A landscape with many peaks, sampled at points; each row gives a point and its height.
From any point a climber steps to the highest of the 5 points nearest to it. It stops when none of these is higher. Distance is the straight distance between rows; heights are no part of it.
J_888: [107  91 104  91  96 111 116  92 114 108 103 103  77 100  93 103  86]  (h 76.1)
J_736: [137 118 155  87  92 108 155 105 124 137 121  89 104 101  79 119 104]  (h 56.6)
J_441: [ 88  76 112  99 114 106 138  91 113  85  97  88  83 113  89  89  98]  (h 68.3)
J_635: [116  93 117  84 105 107 138  79 128 106 110  95  77 101  79 107  88]  (h 63.0)
J_650: [112  88  95  97  93  98  96 117  79 114 116 124  87 110 117  81  87]  (h 31.7)
J_881: [ 73  90  86 106 102 100  87 101 104  87  84  97  95  95 104  95 102]  (h 55.1)
J_901: [109  84 127 102 114 111 163  99  98 103 114  81  87 121  82  94 101]  (h 59.9)
J_103: [127 100 118  85  87 110 128  81 133 114 116 109  85  94  88 107  85]  (h 59.8)
J_892: [107  86 115  99 105 111 149  91 108 103 115  94  84 117  86  99  92]  (h 62.9)
J_948: [132  91 104 104  89 104 123 128  77 128 125 121  93 115 104  83  85]  (h 19.7)
J_163: [ 97 101  91  96 100  94  65 124  72 100 108 118  94  97 122  89  91]  (h 9.8)
J_565: [ 73 106  88 105 116  85  69 122  70  77  90 103 131  93 132  83 118]  (h 83.8)
J_212: [123  96  94  93  85  93  81 121  72 124 126 131  87  94 117  89  82]  (h 17.9)
J_870: [122 100 133  98 100 108 157 104 106 116 120  93  92 112  80 104  95]  (h 59.6)
J_570: [ 74  97  86 104  97 101  79  94 114  90  82  96  97  93 101 101  98]  (h 47.1)
J_370: [ 70 111  77 111 101  91  67  89  96  81  74  86 129  93  96 110 125]  (h 60.0)
J_482: [ 92 134  73 101 120  83  50  92  67  89  91  94 142  91 108 115 128]  (h 59.4)
J_393: [150 101 114 109  80 102 126 131  70 144 127 125 103 113  97  94  91]  (h 3.7)
J_508: [ 80  80  99 107 102 104 108  97 102  79  90  98  93 107 100  84 100]  (h 65.3)
J_745: [121  98 140 104 105 112 170 109  90 110 115  83 103 121  84  99 105]  (h 57.0)
J_775: [ 89 114  89  96  92  95  54 102  93  96  89 100 106  87 111 109 100]  (h 34.4)
J_345: [ 64  96  91 110 102 103  88  78 139  72  74  72 101  91  84 112 115]  (h 42.9)
J_630: [ 98 120  85  95 104  87  46 110  84  95  93 101 109  85 116 110 103]  (h 83.3)
J_242: [112  80  96 109  98  98 104 129  59 114 123 126  96 116 118  74  95]  (h 34.1)
J_963: [ 97  73 100 115 101 105 127 119  77  90 108 123 105 119 123  63  97]  (h 50.2)
J_913: [ 87 106  89  91  83 101  72  77 151  93  81  85  93  79  87 117  97]  (h 22.9)
J_196: [ 72  90  91 107 104 105  90  95 117  72  75  88 102  99  98  96 104]  (h 56.9)
J_98: [105 104  93  95  88  97  69 108  95 108 103 118  84  89 113 100  86]  (h 1.5)
J_292: [111 137  79  89 103  79  36  98  84  99  97 100 120  79 113 128 110]  (h 43.1)
J_209: [ 91 129  73 108 101  88  48  79 100 101  84  89 129  80  94 127 120]  (h 49.9)
J_435: [ 91 134  76 107 124  75  63  83  62  82  97  99 157  94 113 106 140]  (h 51.8)
J_3: [ 84  82  92 110 104  95  94 110  86  88  97 112 100 109 117  77  92]  (h 57.9)
J_957: [ 94  76 109 110 111 110 142 102  93  87 101 106  98 125 106  75  94]  (h 64.5)
J_364: [ 84 124  72 110 109  87  58  79  95  84  83  85 139  89  94 126 128]  (h 57.6)
J_407: [121  97 100  94  85 103  98 104  98 122 112 121  78 101 105  98  81]  (h 38.0)
J_197: [109  81 132 113 111 106 174 115  87 101 112  88 104 130  95  86 108]  (h 54.6)
J_599: [101  82  95 107 102 102 118 118  76 106 112 115  91 112 110  73  92]  (h 56.5)
J_808: [111  88 105 105  99 107 138 107  90 113 115 112  90 114 100  86  87]  (h 57.5)
J_581: [115 106 157 100 115 107 165 119 101 121 114  73 104 112  78 118 115]  (h 57.1)
J_45: [ 97  80 100 102  99 107 118 102  94  98 106 102  91 112 104  81  87]  (h 83.9)
J_449: [ 95  98  91  92  88 107  84  81 137 100  87 105  83  85  92 110  86]  (h 42.5)
J_542: [145 114 141 106  86 110 144 128  98 140 121 103 110 116  83 105  99]  (h 38.4)
J_575: [ 96  89 106  85 100 106 113  68 140  93  99  91  71  92  81 106  89]  (h 68.7)
J_977: [ 94 102  86  91  91 105  69  94 116 103  92 107  81  88 104 108  88]  (h 15.6)
J_65: [ 74 113  83 110 109  87  66  98  87  82  81  88 125  92 111 105 123]  (h 65.2)
J_559: [ 95 116  86  95  89  97  55  88 122  93  78  94 104  80 100 120 100]  (h 24.5)
J_308: [ 88  85 104  90 104 106 118  80 127  83  91  85  74 102  87  97  93]  (h 75.6)
J_816: [104  99 108  70  86 106 101  71 162 102 100 102  75  79  96 110  86]  (h 54.3)
J_643: [ 75 103  78 107  99 100  68  84 124  81  68  85 115  87  93 115 114]  (h 50.5)
J_604: [ 88 102  90  99  99  99  69 110  93  94  91 102  96  96 112  95  94]  (h 30.7)
J_548: [102 136  77  98 111  81  46  96  76  95  90  95 127  83 105 122 115]  (h 83.2)

For each start below, name the point where the climber stops.
J_604 -> J_45
J_570 -> J_45
J_370 -> J_565
J_575 -> J_45
J_103 -> J_45
J_482 -> J_630

Write out the way that a climber takes from each point below.
J_393 -> J_808 J_45
J_559 -> J_643 J_370 J_65 J_565
J_913 -> J_643 J_370 J_65 J_565
